Points on a hilly landscape, in no order, each with its height.
From any point a ball takes the steepest step (drop divided by distance) to one of its 2 nearest points. It stops when none of these is lower. Distance is the straight distance between rows; heights are no part of it.
fekil: |  -2 | -21 |  -6 |  -8 | -10 |   8 |  -1 |  27 |   7 |  30 |  30 |  23 |  13 | -16 | -10 |  16 |  -6 |   2 |   7 |  -1 |  24 | -25 | -13 |   5 |  19 |   4 |  (h 489)
Dukap: |   9 |  19 |  -1 | -17 |  13 | -28 | -10 |   5 | -26 |   5 |   5 |  -1 |  14 |  -8 |   9 |  13 |   6 |   4 |   2 |   9 | -20 |   1 |  22 |  13 |   2 | -13 |  (h 788)
Riko: |   8 |  27 |   4 |  -4 |   3 |  10 | -10 |   3 |  -8 |   9 |  11 |  21 | -12 |   8 |  -4 | -16 |   7 | -18 |  21 | -16 |  21 | -17 |  -9 |  -5 |   8 | -17 |  (h 670)
Kisit: |  10 |  18 |  12 |  -3 |  -6 |  -9 |  -2 |  13 | -20 |  11 | -14 |  20 |   7 |  -6 |  -5 | -19 |   7 |   6 |  20 |  -4 |  -3 |  -3 |  -2 | -14 |   7 | -18 |  (h 694)
keki: |  17 | -21 |  -4 |  -7 |  -3 |  -1 |   7 |  -5 |  26 | -10 | -12 | -22 |   2 |  -4 |   4 |  24 |  -8 |   2 |  -7 |  -2 |  19 |  -5 | -16 |  23 |   1 |  21 |  (h 266)
puzab: |   3 | -10 |   9 |  -6 |  23 |  15 |  19 |  -5 |   0 |  10 | -11 |   5 | -21 |   9 |  -6 | -18 | -10 | -17 |  16 |  -1 |  12 | -30 | -24 |   3 |  15 | -17 |  (h 470)
Vupo: |   3 |   1 |  10 |  18 |  24 |  24 |  -1 | -14 | -33 |  -1 |  15 |  16 |   2 |  -7 |  -8 | -22 |  10 | -11 |  14 |  -6 |   8 |  -3 |   0 | -35 | -14 | -14 |  (h 318)
likef: |  15 |  23 |   2 |   6 |   2 | -11 |  -3 |  -7 | -29 | -11 |   0 |  16 |   3 |  -9 |   7 |  18 |  10 |  -2 | -11 |  28 | -23 |   4 |  15 | -19 |  -8 | -10 |  (h 766)
Vot: | -25 |  -5 |  -1 |  -7 |  11 |  23 |  -7 |  -7 |  -6 |   3 | -11 |   2 |   3 |   1 | -18 |  -7 |   0 | -24 |   8 |  -2 |   0 |  19 |  12 | -24 |  -3 |  -4 |  (h 284)
raror: | -10 | -12 |  -7 | -14 |   0 |  -5 |  14 |  -5 |  11 | -12 | -15 | -10 |  -8 |   8 |   3 |  -5 |   5 |  -8 |  -7 |  -9 |   1 |   0 | -19 |  -7 |   0 | -20 |  (h 673)
Zene: | -13 |   5 |  -6 |  15 |  -8 |  23 |   8 |  -6 |   4 | -12 | -16 | -10 |   1 | -10 |  -4 | -10 |  11 |  -1 |  -3 |  28 |  -2 |  12 |   8 | -31 | -17 |  -5 |  (h 396)
soni: | -17 |  -8 | -15 | -12 | -10 |  11 |   3 |  -8 |  13 | -20 |  12 |  -8 |   2 |   4 | -13 |  15 |   3 |  -8 |  -3 |  -5 |   2 |  23 |   8 |  -4 |  -1 |  -1 |  (h 460)
zigo: |   8 | -14 |  -7 |  -3 |  -6 |  -8 |  -7 |  11 |  30 |  18 |  -3 |  -5 | -11 | -14 |   5 |  -1 |   2 |  -4 | -28 | -29 |  11 | -15 | -20 |  28 |  14 |  12 |  (h 696)
Sumir: | -17 | -20 |  -1 | -10 |  -2 |  -5 |  10 | -14 |  22 |  -6 |  -9 | -26 |   2 |  20 | -12 |  -4 |   0 |   2 | -10 | -19 |   8 |  12 | -18 |   7 |  -8 |  -3 |  (h 636)
ruli: |  -4 |   1 | -16 |  -8 |   1 | -16 |  -3 |  21 | -18 | -21 |   9 |   6 |   3 |   7 |  -3 |  21 |  -1 |  -5 |  20 |  10 | -27 |  15 |  22 |  -1 |   0 |  -1 |  (h 747)
potag: |  14 |  -7 | -11 |  -5 |  13 |   1 |  20 |  -1 |   5 |  -7 |   7 |   4 | -28 |   8 |  -4 |   1 | -10 | -22 |  18 | -14 |  17 | -19 | -33 |   0 |   0 |  -9 |  (h 537)
lutu: | -21 | -30 |  -7 |  -4 |  -6 |  -1 | -11 |  -5 |  20 |  14 |  -5 |  -1 |   4 |  20 |  -9 |  -2 | -14 |  -5 |  16 | -10 |  16 |  13 |   0 |  -4 | -17 |   8 |  (h 554)
belav: | -17 |   2 |  -6 | -14 |   6 |  -9 |  -3 |   3 |  -5 |   9 |  19 |  -2 |  -3 |  13 |   1 |   2 |   4 |   4 |  23 | -26 |   9 | -16 |  -9 |  -1 |  -3 | -12 |  (h 464)
sanos: |  -6 | -13 | -14 | -16 | -22 |   4 |  -3 |   0 |  24 | -18 |  23 |  -3 | -13 |   0 |   2 |  27 |   8 |   3 | -16 |  -1 | -10 |  20 |  -8 |   1 | -17 |   5 |  (h 513)
mubip: |  17 |  17 |  16 |  20 |   4 | -17 |   2 |   7 | -14 |  13 |  -8 |  18 |  11 | -37 |  27 |   8 |  18 |  22 | -15 |  20 | -18 |  -1 |   5 | -14 |   8 |  -8 |  (h 827)
pob: |  -4 | -21 | -14 |  -5 | -16 |  10 |   8 |  19 |  -1 |  30 |  33 |   6 |  20 | -23 | -18 |  10 |  -5 |  20 | -14 |  21 |  14 | -22 | -14 |   1 |   5 |  19 |  (h 419)
febu: |  -6 | -10 | -10 |   4 |  -5 |   8 |  -2 |  -6 |  17 | -23 |   4 |  -2 | -14 |  11 |  17 | -21 |  -2 | -12 |   8 |   1 |  -5 |  19 |   6 | -10 | -23 | -17 |  (h 536)
tef: |  -2 | -12 |   2 |  -7 | -13 |   6 |  -6 | -10 |  37 | -28 |   2 |   0 | -17 |   4 |  26 |  16 |   6 |   4 | -14 |  19 | -18 |  27 |   3 |   3 |  -9 |   3 |  (h 558)
dad: |  -7 | -26 |  -9 |   2 | -10 |   7 |  -6 |  -1 |  30 |   0 | -25 |  -5 | -17 |   5 |   0 | -13 | -11 |  -7 |   8 |  -8 |   9 |  24 |  -6 |   3 | -15 |   8 |  (h 617)
lanor: |   4 |  24 |  22 |  11 |  -8 |  -2 |   1 |  -1 | -10 | -11 | -12 | -20 |  17 |  -4 |  -3 |  -3 |  -1 |  15 | -26 |  23 | -31 |  20 |  18 |   4 |   4 |  13 |  (h 533)
rima: |  22 |  17 |  24 |   7 |   0 |  -7 | -11 | -24 |  24 |  -4 | -18 | -18 |  -6 |  -6 |  25 |   1 |  -6 |  10 | -21 |  21 | -10 |  10 |  -6 |   5 | -11 |  29 |  (h 337)
Vidu: | -11 | -15 |   3 | -11 | -10 | -11 |  -7 |  -5 |  18 | -13 | -11 | -28 |  26 |  21 |  -8 |   4 |   5 |   4 | -25 |  -9 |   2 |  14 |   6 |  10 |  -9 |   3 |  (h 594)
Dabo: |  -1 |  -7 |  -8 |  -7 |  -4 |  -1 |  -8 |  31 |  -8 |  13 |  28 |  28 |   6 |   7 | -12 |  19 |  -5 |  -6 |  12 |  -7 |  10 | -30 |   3 |  13 |  23 |  -3 |  (h 557)
Zadem: |  -7 | -17 |  -9 |  -2 | -12 | -14 |  -3 |   7 |  27 |  -1 |  16 | -17 |  28 |  21 |   6 |  22 | -23 |   5 |   0 |   5 |  -1 |  11 |   8 |  14 |  -6 |  28 |  (h 387)
bufu: |  11 |  26 |   5 |  15 |   6 |  -4 |  14 |   7 | -17 |  15 |   2 |   3 |   9 | -32 |  13 | -14 |  13 |   8 |  -5 |  13 |  -1 | -12 |   9 |  -9 |   7 | -15 |  (h 814)
vamo: |  14 |  11 |   7 |  -6 |  -8 |  -1 |   2 |  11 |  -1 |   4 |   3 |  24 | -10 |   4 |  -2 |  14 | -14 | -13 | -10 |  -6 |  -1 | -14 |  -2 |   6 |  40 |  -8 |  (h 641)
Guv: |  14 |  20 |   2 |  23 | -14 |  -1 |   8 | -14 |  -7 |  -6 | -15 |   3 | -12 |   8 |   3 | -14 | -17 |  -5 |   5 |  18 |  -5 |   2 |   8 | -18 | -11 |   0 |  (h 647)
bul: | -10 |  -3 |  -1 | -18 |   2 | -12 |   1 |  -7 |  -6 |   8 |   3 | -20 |  12 |  16 |  -1 |   9 |   4 |  14 |   4 | -18 |   7 |  -7 |   6 |  15 |   4 |   8 |  (h 531)
kubo: |  16 | -16 | -15 |  -5 |  -4 |  -3 |   8 |  20 |  32 |  16 |   8 |  -3 | -15 | -28 |  -4 |  16 | -12 |  -2 | -37 |  -4 |   8 |  -7 | -36 |  23 |   5 |  19 |  (h 726)
demu: |  15 |   7 |   2 |  -5 |   8 |  -7 |   8 |  -9 |  10 |   2 |  -7 |  -4 | -21 |  -5 |   7 |  -5 | -15 |  -9 |  13 |  -7 |  18 |  -5 | -14 |   8 |  -6 |   0 |  (h 592)
Gepom: |  21 |   4 |   8 |   4 |   7 |   3 |   6 | -13 |  27 |  -7 | -16 | -22 | -19 |   1 |  24 |  -8 | -21 |  -3 |   3 |  28 |   6 |   3 |   0 |  12 | -16 |  19 |  (h 291)
sofam: |  -8 | -28 | -16 |   0 | -19 |  -8 |  -9 |  10 |  25 |  13 |   0 |  -6 |   9 |  16 |  -5 |  11 | -16 |   2 |   1 |  -1 |  16 |  -8 |  -3 |   9 | -12 |  28 |  (h 469)
tarem: | -18 |   0 |  24 | -14 |  11 |   7 |  -1 |  -8 | -10 |  15 |  -9 |   1 |   8 | -12 | -10 | -16 |  15 |   5 |   7 | -18 |   7 |  -3 | -10 |  -4 |  19 | -12 |  (h 467)
Mafop: |  -7 |  -2 | -15 |  11 |  12 |   3 |   3 | -20 |  -4 |  16 | -10 |   3 |  -6 |  13 | -10 |  -8 | -10 | -16 |  22 | -18 |  24 |  -6 |   6 |  -3 |  -1 |   3 |  (h 845)
bif: |   6 |  -4 |  -8 |  -2 |   3 |   2 | -11 |  -1 |  -4 | -14 |   1 |  11 | -22 |   7 |  17 | -15 |  -7 | -18 |  17 |  -7 |  -4 |  -2 |  -4 | -24 | -19 |  -8 |  (h 585)
lor: |  -8 |   6 | -17 | -20 |   0 | -17 |  -6 |  28 | -18 |   8 |  32 |   3 |   3 |   9 |  -8 |   6 |   0 |  -4 |  17 | -22 | -15 |  -3 |  -2 |   8 |  -6 |   0 |  (h 373)
nezam: |   2 |   4 |   9 |  12 |  17 |  22 |  12 |   2 | -13 |   9 |  -3 |  20 |   0 | -17 |   6 | -23 |  17 |  -5 |  12 |   7 |  13 | -24 |  -2 | -18 |  15 | -33 |  (h 315)
mak: | -29 | -18 | -10 | -15 |  -6 |   0 |  -1 |  12 |   4 |  11 |  31 | -18 |  25 |  15 | -19 |  17 | -15 |   8 |  -4 |   6 |  -4 |  -1 |   7 |  10 | -12 |  19 |  (h 296)
binem: | -16 | -10 | -20 |   0 |   6 |  19 |  10 | -13 |   1 | -22 |  15 |  -8 |  -5 |  25 | -15 |   5 |  -3 | -21 |   7 | -13 |   5 |   6 |  -2 | -12 |  -4 |  -6 |  (h 404)
Tane: |  20 |  13 |  -4 |  -7 |   4 |   0 | -14 |  -1 |  -9 |   0 |  17 |  15 | -18 |  10 |   6 |   1 |  -6 | -26 |   3 | -13 |   9 | -14 |  -1 |  -5 | -14 |  -5 |  (h 633)
takid: |  14 |   8 |  -7 |  -3 |  -6 | -11 |  -8 |  17 |   1 |  11 |  31 |  30 |  -8 |  -6 |   5 |  35 |  -7 |  -1 |  -3 | -10 |  -1 | -15 |   1 |  16 |  26 |   9 |  (h 607)
tus: |   2 |  15 |   3 |   0 |   4 |   1 | -12 |  14 | -39 |  -2 |   6 |  21 |  -1 |  -1 | -10 | -24 |   9 |  -8 |  23 |  -8 | -13 |   8 |   7 | -20 | -11 | -17 |  (h 719)
rav: |  -5 |  14 |  11 |   3 |  -4 |   9 |   0 |  -5 | -21 | -14 |  -4 |  -4 |   0 |   0 |  -2 |  -6 | -11 |  -1 | -27 |  22 | -30 |  11 |  30 |  -6 |  -3 |   0 |  (h 546)
Tamuv: |  -2 |  -6 | -10 | -27 | -10 | -24 | -14 |  28 |  -6 |  14 |  18 |  12 |   8 |  -3 |   0 |  25 |   4 |   8 |   1 | -17 | -13 |   6 |  -1 |  11 |   6 |  -1 |  (h 289)
keril: |   8 |  19 |  -7 |   0 |   4 |  -8 |  -5 |  -2 | -14 | -19 |   8 |  13 |  -5 |  -2 |   5 |  34 |   4 | -11 |   4 |  14 | -27 |  12 |  10 |  -6 |   9 |   5 |  (h 756)
lora: | -10 |   4 | -10 |  -6 |   1 |  -4 | -15 |  12 | -28 | -14 |  -5 |   4 |   6 |   6 |  -9 |  -7 |   7 |  -6 |  24 |   8 | -24 |  21 |  24 | -14 | -20 |  -2 |  (h 736)
mumi: | -25 |   9 | -11 |   9 |   4 |   6 |  -8 | -15 |  -6 |  13 | -10 | -11 |   7 |  11 | -11 | -13 |  -1 |   1 |   7 | -12 |   9 |  14 |  26 |   4 |  -3 |  13 |  (h 864)
Metod: |   5 | -13 | -18 | -12 | -18 | -19 |  -4 |  17 |  13 |   7 |   8 |   7 |  12 |  -7 |  -5 |  37 |   8 |  12 | -24 | -12 | -13 |   5 | -11 |   8 |   5 |  13 |  (h 188)
Vanul: |   0 | -19 | -11 |  -1 |  -6 |   0 | -11 |  12 |  40 |   4 | -15 | -15 | -10 |  -5 |   6 |  -6 |  -2 |  -2 | -15 | -24 |   3 |   7 |  -9 |  15 |  -8 |  24 |  (h 659)
Tasiz: | -13 | -20 | -25 |  -2 | -16 |   7 |  -9 |  21 |   4 |   2 |  51 |  12 |   5 |   9 | -10 |   7 | -17 |  -2 |   7 |   2 |  -2 |  -1 |  -1 | -11 | -27 |  20 |  (h 720)
zar: |  -2 | -20 | -17 |  -1 | -14 |  -1 |  14 |  14 |  18 |  13 |  23 |   1 |  -7 |  -7 | -10 |   7 | -23 |   1 | -21 |  -8 |   4 | -14 | -25 |   8 |   4 |  15 |  (h 754)
vibu: |   1 |  18 |  12 |  -8 |  14 | -15 | -10 |   8 | -23 |  19 |  -5 |   1 |  18 | -17 |  16 | -11 |  19 |  11 |  -2 |  -3 |  -5 |  -7 |  21 |  10 |  14 | -20 |  (h 799)
befel: |   7 |  -5 |   3 |  38 | -13 |  -3 |  14 |  -1 | -12 |   6 |  -2 |  -1 |   9 | -19 |   9 | -15 |  -2 |  13 |  -5 |  24 |   0 |   1 |   7 | -25 | -31 |  -5 |  (h 448)
Guruf: | -25 |  -3 | -14 |  15 |  11 |  25 |   6 | -16 | -13 | -14 |   2 |   4 |   1 |  20 | -13 | -15 |   4 | -16 |   0 |   0 |  -8 |   8 |  17 | -28 | -11 | -14 |  (h 341)
Muso: |  -5 | -11 |  21 |  17 |  -8 |  -5 |   9 | -13 | -14 |  -6 | -13 | -11 |  19 |   5 |   6 | -19 | -16 |  21 |  -4 |  16 |  -8 |  10 |  17 |  -7 | -11 |  -1 |  (h 691)
Lito: |   6 | -18 |   6 |  -2 |   7 |   8 |   9 | -10 |  11 |  -4 | -29 | -23 |   2 | -10 |  10 |   2 |   0 |   2 |  -2 |  -2 |  21 | -11 |  -9 |  12 |  18 |  14 |  (h 211)
logoz: |   2 |   6 |  -2 |  12 | -17 |  -9 |  -5 | -11 |  -6 | -11 | -11 |  -2 |   4 |  23 |   8 | -10 | -16 |   9 |   5 |  11 |  -5 |  14 |  16 |   3 | -13 |   7 |  (h 671)
Zovub: | -13 | -13 |  -2 |  21 |   0 |  27 |   6 | -18 |  16 | -15 | -13 |  -6 | -15 |   7 |   7 | -37 |   7 |   9 |  15 |  14 |   2 |  18 |   3 | -14 | -34 | -15 |  (h 478)
Geteb: |   8 |  15 |  -1 |  35 | -15 |  -5 |  21 |  -2 | -24 |  -5 |   5 |  -3 |   2 | -11 |  -6 |  -5 |   5 |  18 | -22 |  17 | -11 |   7 |  18 | -15 | -23 |  -4 |  (h 487)
guse: |  23 | -14 |  -1 |   3 |  -6 |  -3 |   1 | -11 |  38 | -27 | -21 | -25 |  -1 |   5 |   4 |   8 |   1 |   7 | -16 |   2 |   7 |  23 | -10 |  25 |  -6 |  18 |  (h 317)
Pugi: | -13 | -18 |  -6 | -16 | -11 |  -7 |  -2 |  26 |  -5 |  17 |  38 |  -7 |  22 |  -7 | -21 |  27 |  -8 |  17 | -16 |  13 | -12 | -12 |  -5 |  12 |   3 |  25 |  (h 363)
tad: |  -3 |   6 |  -4 |  -1 |  -2 |  13 |  -1 | -19 |  -3 | -12 |   3 |  -6 | -19 |   7 |   1 |  -1 |  -9 | -12 | -26 |  13 |  -5 |  -2 |  18 |  -6 |  -5 |  -4 |  (h 562)
sekos: |   1 |  -9 | -22 | -11 |  -3 |   7 | -10 |   7 |   8 |  -7 |  34 |   7 | -14 |  15 |   1 |   9 | -16 | -26 |   8 |  -1 |   7 |  -6 |  -3 |  -7 | -26 |   8 |  (h 682)
Bikuf: |   6 | -17 |  -8 |   8 | -10 |   4 |  14 | -25 |  26 | -26 | -18 | -23 |  -6 |  10 |   8 |  -9 |   7 |  14 |  -6 |  -3 |  15 |  21 |  -1 |  18 | -21 |  -6 |  (h 372)
Tufiz: |  12 |  19 |   0 | -10 |  -1 | -22 |  -2 |  -9 |  -9 |  -2 | -11 |  -3 |  19 | -11 |  13 |  15 |  14 |   1 | -18 |  20 |  -8 |  11 |  14 |  -9 | -10 | -10 |  (h 777)
zegus: | -11 |  10 |   7 |   9 |  27 |  30 |  -3 | -11 | -18 |   5 |  14 |   9 | -12 |  -1 | -11 | -18 |   5 | -18 |  22 | -20 |   4 |   4 |  -2 | -20 |  10 |   1 |  (h 390)
Rud: |  17 |  14 |  26 | -16 |  -5 | -24 | -11 |  10 |  -4 |   4 |  -9 | -12 |  26 |   3 |  -4 |  12 |  14 |  11 | -10 | -16 |  -7 |   0 | -14 |  14 |  18 |   6 |  (h 338)
div: |   9 |   1 |  14 |  19 |   3 |  17 |   5 | -11 | -21 |   5 |   1 |   6 |  -7 | -18 |   6 | -26 |  -5 |  -1 |  10 |   9 |   9 |  -2 |   7 | -28 | -25 |  -8 |  (h 388)
saf: |  -2 |  -4 |  12 |  16 |  37 |  26 |  17 |  -9 |  -4 |  19 | -10 |  17 |  -7 |   7 | -10 | -25 |   5 | -11 |  24 |   6 |  26 | -24 | -18 | -16 |  12 | -19 |  (h 405)
magin: |  14 |  25 |   9 |   3 |  -1 | -14 |  -3 |  15 | -22 |   1 |  -3 |  31 |  -3 |  -1 |  -6 |   1 |  -9 |  -2 |   0 |  -2 | -18 |  -6 |   0 |   6 |  28 | -21 |  (h 665)
Far: |  -8 |  18 |  -2 | -19 |   7 |  -8 | -22 |  31 | -24 |   5 |   1 |   0 |  -5 | -15 | -18 |  11 |  20 |   4 |  -1 |  -5 | -30 |  -6 |  13 |  34 |  18 |   8 |  (h 888)
zaked: |  22 |  25 |  -6 |   9 |   2 |  -6 |  12 | -15 |  -6 |  -8 |  -3 |   1 | -12 |  -9 |  20 |   1 | -11 |   2 |   6 |   3 |   4 |   0 |   7 |  -7 |   0 |   1 |  (h 624)
lud: |  11 |  28 |  13 |  -3 |  15 | -11 | -11 |   8 | -10 |   5 |   6 |  20 |   3 |  -9 |   8 |  30 |  13 |   9 |  -3 |   9 | -10 | -14 |   8 |  20 |  40 |   0 |  (h 857)
puzon: | -17 |  -1 |   1 |  10 |   0 |   8 |   4 |  -6 | -20 |   3 | -21 |   6 |  18 | -10 | -23 | -11 |  11 |  -2 |  10 |  12 |  -4 |  18 |  18 | -23 | -14 | -12 |  (h 346)
vili: |   1 |  10 |  23 | -12 |  -3 |  -6 |   2 |   9 |  -1 |   5 | -13 |  -1 |  12 |  -6 |   5 |  -4 |  16 |   8 |   6 | -10 |   9 | -12 | -14 |  11 |  31 |  -6 |  (h 406)
Nos: |   2 |  13 |  16 |   1 |  13 |   8 |   5 |   2 |  23 |  11 |  -6 |  15 |  -4 |   1 |  -9 | -15 |  16 |  -1 |  19 | -12 |  37 | -14 | -17 |  25 |  29 | -24 |  (h 662)
fezo: |   1 |  25 |  12 |  30 | -14 |  -2 |  11 |  -6 |  -2 | -14 |  -4 |  -7 |   4 |   0 |   7 |  -6 |  13 |  27 | -32 |  35 | -29 |  15 |  14 |  -8 | -21 |   0 |  (h 514)
dosu: |  -3 | -10 |   8 | -15 |  15 |  15 |   0 | -17 |   9 |  20 | -23 |  -1 |  -5 |  -6 | -13 |  -5 |  16 |  -3 |  19 | -10 |  32 |   2 | -16 |   1 |   8 |  -9 |  (h 532)
peze: |   1 | -15 |  15 |  -5 | -13 |  -8 |  -4 |   0 |  10 | -14 | -11 | -13 |   2 |   1 |  15 |   0 | -19 |   4 | -15 |  -9 | -17 |  11 |  -5 |   6 |  11 |  13 |  (h 731)
Pimo: |  -1 |  -8 | -10 |   2 | -14 | -11 |   4 |   8 |  19 |  -3 |   4 |   3 | -10 |   8 |   5 |  13 | -25 |  -2 | -18 |  -8 | -18 |   3 |  -6 |   7 |  10 |  15 |  (h 749)
bimo: | -11 |  -2 | -13 |   6 |  26 |  29 |   5 |  -8 |  -4 | -14 |  18 |   0 | -18 |  13 |  -6 | -10 |  -2 | -26 |  19 | -21 |   6 | -10 | -19 | -15 |   3 |   0 |  (h 450)
forod: | -22 |   5 | -21 |   0 |  -1 |   3 | -19 |  11 | -14 |   6 |   5 |  -5 |  -7 |   6 | -17 |   2 |  -2 |  -3 |   0 | -17 |  -8 |  12 |  28 |  17 |   5 |  16 |  (h 874)
Dip: |   7 | -22 |  19 |   5 | -13 |  -9 |   4 | -10 |  17 | -13 | -22 | -12 |   1 |   5 |  22 | -17 | -16 |   8 | -10 |  16 | -10 |  11 |  -3 |  -2 | -14 |   2 |  (h 712)
dom: | -18 |   0 |   8 | -11 |   4 |  -6 |  -4 | -13 | -10 |  -2 | -16 | -20 |  26 |  17 | -10 |   1 |   9 |  10 | -12 |   9 |   1 |   2 |  16 |   1 |  -5 |   2 |  (h 565)
zimod: | -11 |   4 |   1 |   3 |  12 |  -9 |   3 |  -5 | -31 |   5 |   0 |  -5 |  14 |  -6 |  10 | -16 |  11 |  12 |  13 |  -4 |   0 |   1 |  18 |  -7 |  -6 | -11 |  (h 812)
varu: |  -8 |   6 |  -6 |   6 |  17 |  -6 |  -3 | -12 | -29 |  15 | -14 |  10 |   9 |   9 |  -7 |  -6 |   8 |   1 |  20 |  -5 |  17 | -15 |  14 | -10 |  -1 | -12 |  (h 825)
Lipam: |  14 |   6 |  15 |  23 |  10 |  12 |   6 |   7 | -35 |  -6 |  11 |  20 |   6 |  -8 |  -2 | -15 |  10 | -11 |   2 |   5 |   1 | -23 |  -4 | -28 |   5 | -29 |  (h 214)
Zoral: |  22 |  23 |  29 |   9 |   9 | -10 |   0 | -13 |   2 |  10 |  -7 |  13 |  -5 | -31 |  29 |   4 |  13 |  14 | -19 |  21 |  -8 | -13 | -16 |  -3 |  14 | -10 |  (h 839)
mopo: |  -1 |   3 |  11 | -19 |   7 |   7 |  -5 |   6 |  14 |  24 |   3 |  12 | -22 |   3 | -14 |  -7 |  14 |  -9 |  19 | -17 |  29 | -20 | -22 |  11 |   8 | -14 |  (h 601)
Tanop: |  12 |  -6 |   1 |  10 |  18 |  14 |  15 |  -5 |  19 | -11 | -37 | -29 | -12 |  -7 |  13 | -15 | -12 |   4 |   7 |  15 |  13 |   0 |  -8 |  18 |  -2 |  20 |  (h 254)
zeses: |   5 |  -8 |   9 |  20 | -12 |  20 |  17 | -25 |  19 | -25 | -18 | -14 |  -1 |   7 |   7 | -19 |  10 |  19 |   8 |  24 |   9 |  24 |   6 |   5 | -24 |  -7 |  (h 425)
vap: | -12 |   5 |  -7 |  -4 |   1 | -11 | -15 |  22 | -15 |   2 |  -9 |  -6 |   7 |   3 |  -7 |   4 |   7 |  11 |  -8 | -20 | -22 |  -6 |  13 |  25 |  20 |  18 |  (h 882)
mefe: |  -7 | -13 |   3 | -12 |   0 |   6 |  13 |   1 |  16 |  14 |   9 |   0 |  -6 |   1 | -12 |   5 | -16 |  -6 |   3 | -12 |  10 | -19 | -20 |  10 |  25 |   6 |  (h 785)
Par: |  11 |   0 |   2 |  -9 | -18 | -21 |  -8 |   4 |  10 | -13 |  -9 |  -7 |  13 |  -2 |   0 |  30 |  16 |  16 | -11 | -19 | -10 |   8 | -16 |  10 |  20 |  19 |  (h 273)
Luza: |  20 |  29 |  29 |  -1 |   8 |  -9 |  -8 | -11 |  11 |   4 |  -8 |  15 |  -5 | -20 |  21 |  25 |  11 |   8 |  -6 |   6 |  -1 | -14 | -14 |  13 |  40 |  -3 |  (h 850)

For each start below, name the point where the ball stops.
sekos: Lito
varu: mak
Pimo: Lipam
Sumir: Metod
ruli: mak
Luza: mak
lud: mak
